Points, in no order, along strands that fork, close into loops and pass close to each other.
Points whose rows are less than 106 apart are linked; no others are. Some points are linked to none.
Q_50: [  4  19 -47 -27  14  18 -24 -48  45 -14  33   4 -34  -6  48  31  36  36
  23 -23  32 -30 -23]
Q_684: [-22  32   3 -51  14  -4 -34  21   4 -28 -19  47 -31 -52   7  -2 -19  22
  -5   9  39 -14  -4]
Q_76: [ 10 -38  45  -3 -27 -35  -4  29 -20  32  15  33  17  10   5  14 -48  22
 -10 -22 -35   5  33]
Q_990: [-37 -16 -28  33  21  -5  42   0 -14  32 -25  -8   2  38   4 -12 -18 -18
 -27  -9 -12 -27 -36]
Q_954: [-34  87  -2 -41  56  49 -24  46   1 -62 -17  33 -37 -55  -6 -38  52  20
  23 -13  22  -2 -21]
Q_364: [ -5 -67  38   4   0 -21  23   6  45   9  31   0   7   4 -18 -26 -12  29
  24  37 -45 113  45]
Q_933: [-43  55 -40  19  23  15  67 -58  27  25 -11  -4  15  29   7  38 -57   6
   5  -3  63 -26  -6]
Q_390: [ 10  13 -65  24   2  34 -13  17  -4 -46   3 -27  -7  -4  -8 -17  63 -28
 -18  34  21 -12   7]
Q_135: [ 39 -65  40  -3   6 -22  26 -14  75   2  36 -12 -13   3 -10 -12   5  15
  27  31 -58  54  35]
Q_604: [  3  21  19  -6  49  -9  31 -49  71  28   9   1 -36  -6  13  58  33  13
  16  14   4 -59   0]
Q_549: [-39   2 -32  -4 -45  -9  13  -8 -43  43 -21 -39  36   5  13 -30   6  -4
 -31 -35  26 -28 -18]
Q_77: [-27 -38 -18  21 -15   7  -3  22 -71  48   2 -33  39   8 -21 -34 -11 -24
 -29  -3 -26  10 -13]
Q_59: [-30  12 -37 -23  17  29 -19 -35  -6 -12 -41  11 -12 -16  20 -17  -2   4
   6 -16  91 -20 -34]
Q_210: [-16 -29 -33  29 -48  32  24 -15 -37   2  14 -36  51  42  22  24   0 -25
  -8   5  28   8  15]
Q_782: [ -5  18  14   1  64  -4  31 -29  71  25 -20   4 -14  -5  21  28   5  33
 -19  -2  22 -68   1]
Q_127: [ -5 -12 -62  45 -25  40  34 -25 -15 -14   4 -25  29  48   1  20   1 -30
  -3  18  51  -2  47]
Q_664: [ 15   3  17 -19  33  -6 -45  36 -35 -32 -21  53 -18 -30 -36 -13  -7 -35
  13   3   6  -7   0]
Q_595: [ -4 -13 -51  28  33  14 -17  37 -22 -25 -30  -5   4 -16  -9 -10  17 -32
 -31  30  17 -21  -6]
Q_662: [  4  74 -22 -24 -21  13 -43  12 -14 -50  32 -13 -45 -32 -13   5  53  -8
  18  26   2   2 -31]
Q_60: [-31 -18  21  20 -27  -1   3  37 -33  37 -11  11  45  19  35  20  -7 -20
 -13  -6  14  -2  -5]
Q_225: [  2 -18 -14 -24   3 -10  -4 -26  34  -1  16   6 -15   6  43  23   8  24
   0 -17  21 -39 -26]
Q_868: [ 48 -44  13 -17 -12 -36 -18  14  37 -16  35  20  -8  -7  18   3  -7  18
   6  -6 -29  -7  15]
Q_3: [-45  37 -31 -36  36  54  -9  -8  18 -40 -42  33 -15 -34  32 -24  35  22
  17 -21  76  -7 -19]
Q_198: [ 21 -12  -7   3 -19   4  29 -65  69   7  29 -18 -29  27   9  24  40 -23
  46  45   1  13   4]
Q_778: [ 57 -40  -2  30 -10 -27  -5  39 -45  24  -5  14  55  -1 -30 -49 -41  -5
 -17 -55  -6   4  30]
Q_817: [-12  -5 -58  23  25  -1   7   9   5  15 -11   1  -9   0   9 -15  -6 -12
 -28  11  10 -26 -30]
Q_263: [ 48 -36  -8  35  21 -38  11  14  12   3 -23   1  22  15   6 -35 -35  26
 -30 -66  -9 -44  -3]
Q_64: [ -3   3 -15 -20  -7  37 -35  -2 -41 -43  17  -2 -11  -7  -9  30  35 -59
  20  47  19  13 -13]
Q_337: [ -6  90   9 -32  16  23  -9 -65  55 -18   3  -9 -77   1  25  49  68  43
  57 -33  31 -24  10]
Q_27: [ 15 -42  49  33 -33  -9 -12  34 -55  64  34   6  59   6 -45 -53 -30  19
  23 -22 -55  87  16]
Q_170: [-52  29 -13  19 -32 -13  25   3 -36  29 -45 -35  38  24   0 -35  -1  -7
 -43 -61 -29 -25 -44]
Q_234: [-20  97  10 -34  11  28 -27  18 -37 -64  -2  -8 -26 -32 -19   2  62 -37
  31  19  33   4 -41]
Q_188: [  6 -25   7   7  -9   1  46 -59  53  39  37 -37  12  33  13  36   5  -4
  12  30  -3  -1  -4]
Q_947: [  0  49 -38  20  -5  29  14 -29  34 -31  -3  -8 -28  20   3  48   5  -7
 -11  42  43 -17  23]
Q_697: [  9  -4 -24  -7 -33  16   2 -54  15 -19  17   2 -50  32   3  30  33 -46
  55  40   8  16  -4]
Q_934: [-24 -12 -12  17 -67  11  44 -36 -12  31  28 -58  63  47  21  -9   3  -3
 -19 -23  -3  25 -13]
Q_621: [ -9  66 -26 -42  13  18 -41 -22  34 -27   5  14 -79 -14  23  18  52  49
  27 -28  13 -23  -7]
Q_541: [ -1 -27   4  20 -38   9  63 -59  46  43  36 -59  43  54  13   1   5  -2
   7  -8   7  22  -8]
Q_599: [ 23 -20   1  44 -25 -29  22  16 -18  12 -29 -44  56  27 -22 -54 -32  17
 -46 -76 -60  -7 -15]
Q_75: [-26 -60  17   7 -29  -9  27   2   6  35  45 -23  26  21  -7 -24  -6  19
   8  17 -53  82   9]
Q_270: [ 27 -43  -5  -6  -1 -28  -7   0  24   9   5  -2  11   2  32 -10  -9  24
 -22 -35   3 -37  -9]
Q_487: [ -8 -38 -17 -10 -21 -16 -22  24 -54  37 -12 -17  39 -15  -9 -47   6 -20
 -25  -9  13 -16   6]
Q_169: [-14 -33  36 -17  11  -4 -31  28 -48  -4 -28  49 -13  -5  -8   2 -36 -17
  -3   0  19  -2  10]
Q_974: [ 54  17  12 -23  35 -21 -47  33 -34 -25  -1  78  -2 -49 -50  -7 -25 -47
  52  -9  -7  11   5]
Q_861: [-11   3  17  18  31  -3  11   5  25 -10 -18  17  -7  12  24  47 -48   6
 -31  37   3 -11 -18]
Q_328: [ -5  -1  11 -26  82   2 -26  50 -44 -18 -28  41  64 -67 -12 -24 -29 -18
  -2 -14  23 -17  -8]
Q_358: [ 46 -53  -2  51  -5 -28  22  36 -16   0 -27 -26  51  15  -1 -35 -37  14
 -41 -55 -27 -11   8]
Q_597: [-62  23 -35  10   3  15  39 -14 -43   7 -53 -17  23   4  13   7 -39   1
 -33 -10  62 -13 -15]
Q_610: [  6  61   5 -27  42  22   7 -69  72   5   5  -7 -51  -9  13  63  50  34
  22 -11  33 -52  16]
Q_530: [ 55  29  35  -2   2 -18 -33  16   6 -72  -6  16 -78  -2 -31  -1   5   0
  17  10 -35   2  -8]
Q_642: [-21  40 -17   1  72  22  12 -28  74  -6 -41  16 -31  -9  26   4   0  37
 -14   3  46 -37 -18]
Q_905: [ 26 -14  30  20 -15 -10 -16  15  24  -8   7  13 -35  10  -1  24  -9 -15
  11  62 -38  39  14]
Q_792: [-21   4 -11  49 -48 -11  21  15 -36  27 -46 -65  57  19  -8 -34   3   2
 -46 -46 -52   7 -25]
Q_907: [ 60   3  42   5  15 -11 -15 -16  55 -46  -1 -11 -69  11 -17  17  24  11
   7  23 -34 -22  13]
Q_675: [ 61 -28  20   2 -25 -42 -11  23 -36  46  39  51  34 -19 -30 -10 -61 -17
  39 -34 -42  53  12]
Q_190: [-51 -35  35   6 -12  -1  54 -16  19  33  51 -47  45  36 -12 -28  -9  46
  -4 -12 -80 110  -8]
Q_398: [-23 -27  27 -13 -37 -21  19   4 -29  29  17 -14  14  23  11   9 -37  34
 -33 -26 -41 -15  16]
Q_832: [ 11  41  18 -53  -1 -33 -35  19  24 -19 -13  63 -71 -36  -2 -11  -1  31
  25 -21   6 -27  18]
Q_259: [-43  45  -5  15   7  -1  67 -52  18  48 -12 -31  19  33  12  34 -34  19
 -34 -18  20 -43 -18]
Q_724: [-16 -29  48  27 -53   0  -6  27 -55  45   9 -24  57  30 -35 -63  -4  14
 -14 -56 -72  54   5]
Q_138: [-19  52  -8 -18  -6   6 -12  10  18 -34 -11  25 -42  -7  14  26  11  -2
 -12  32  30 -17   7]
Q_279: [-16 -19   0 -23 -22   7 -26 -19 -28 -11  -1  23 -34  -6   4  33  12 -52
  50  37  13  18 -26]
Q_91: [ 32 -30  38  17 -21 -21 -35  26 -73  61  20  18  61  -8 -42 -32 -45 -17
  13 -23 -39  50  -4]
Q_288: [-17 -45 -24  -1 -32   1   6   1 -26  38  38 -20  14   5  -8 -17  -9 -11
 -11  38 -26  37   2]
Q_112: [-23 -13  -3   2  67   4 -15  48 -75  -3 -35   4  75 -48  -7  -2 -31 -16
 -24  -3  12 -19 -11]
Q_915: [-12 -15 -26  34  41   6  -9  57 -54 -12 -42  -3  39 -33   2   4 -12 -21
 -43  13  10 -15   2]
Q_502: [ 44 -56   2   0  -9 -18 -35  38 -43  26   5   5  49 -20 -34 -62  -4 -27
 -10 -13  -4   8  42]
Q_622: [ 11 -22 -48 -12 -42  11   6 -57  22   8  27 -46 -19   8 -13 -18  -9  15
 -21  46  25  17  18]
Q_591: [ 21  -3  40   4  11 -21 -13   5  40  -9 -13  34 -26   4  16  37 -31 -10
  16  34 -16   5 -23]
Q_65: [ 49  -3  37 -15   9   4  10 -67  57 -27  33 -45 -62 -11 -16  36  53  23
  26  32 -38 -18  28]
Q_440: [ 72 -27  -4 -15  -4 -40 -31  17 -43  10  30  63  16 -34 -41 -12 -35 -39
  48 -22 -24  32  18]
Q_258: [ 28  36  28 -13  32  -4 -33  33  -2 -64 -33  50 -57 -11 -35 -18 -10 -20
  20   6  -2   2 -15]
Q_501: [ 36  12 -27  -5  -7 -14 -40  55  15 -23  11   8  19 -46  10 -13  11  -1
 -31  20   7 -17   9]
Q_827: [-33  12  30  20   2   2  58 -45  -4  54   8 -38   6  40  -5  52 -40  21
 -39   2 -26 -24  -5]
Q_444: [-39 -14  26 -44  -1   5 -28  10 -59   7 -26  24  18 -25   5   9 -25 -15
  -1   8  48  -1 -20]
Q_774: [ -7 -40  29  31 -28   4   0  18   9  23  23  13  -2  25  24  31  17 -17
  30  55 -37  57  21]
Q_966: [-12 -15  10  25 -28   5  16  24  14  16   4  14  16  36  41  28  29 -31
   0  28   5   3  18]
Q_511: [ 27  54  20 -21 -29  -6 -44  38 -21 -51  30 -21 -27 -38 -22  -5  56 -33
  32  40 -30  28 -22]
Q_287: [-13  13   5  23  22  19  39 -33  29  -8  -9 -10  -8  34  18  69 -20  -5
 -19  37  27 -19   7]
Q_732: [-53   0   8 -26  10   8   4  10 -47   8 -44   8  25 -27  12 -13 -44  10
 -34 -10  48 -11 -31]
Q_980: [ 10  16 -86  24 -27  36   5 -26   4 -34  22 -28   2  21 -13  -6  38 -34
  12  21  50  -4  33]
Q_342: [-24  66   1 -32  42  31 -29  51 -33 -61 -18  17  -6 -49 -10 -14  59 -26
   8  14  29 -23  -3]
Q_537: [-16  -5  45  28 -24  -7  30 -20 -16  45  -5 -44  19  46  -1  17 -43  32
 -50 -21 -56  -7   4]
Q_281: [-44  67 -17 -33  59  69   0   9  42 -55 -40  27 -47 -29  29 -31  51  54
  20 -33  35  -3  -5]
Q_862: [ 25 -52  37  -6 -43 -50  13  18   5  39  39  24   2   5  -3 -10 -31  21
  23  -6 -57  36  54]
Q_736: [ 13  49   4 -34  18 -17 -36   0  50 -18  -5  21 -86 -11   9  -5  50  45
  19 -29  -7 -42  15]
Q_273: [ 70 -52  22  -3   3 -29  -6  -7  72 -46  41   1 -26  -8 -11 -15  10  13
  32   5 -52  30  24]

A tip is a point with one link. Name the tips that can be reached along the links from each point below, in the order of the rows.
Q_288 => Q_60, Q_642, Q_190
Q_817 => Q_990, Q_64, Q_328
Q_169 => Q_597, Q_724, Q_65
Q_3 => Q_59, Q_511

A fork is a point with three links, a tip a point with one. Leave the first point through the second and follow the links. Name the first fork or tip that comes.
Q_127, Q_210 => Q_64
Q_188, Q_541 => Q_595
Q_947, Q_287 => Q_60
Q_905, Q_591 => Q_621
Q_59, Q_3 => Q_511
Q_511, Q_662 => Q_59
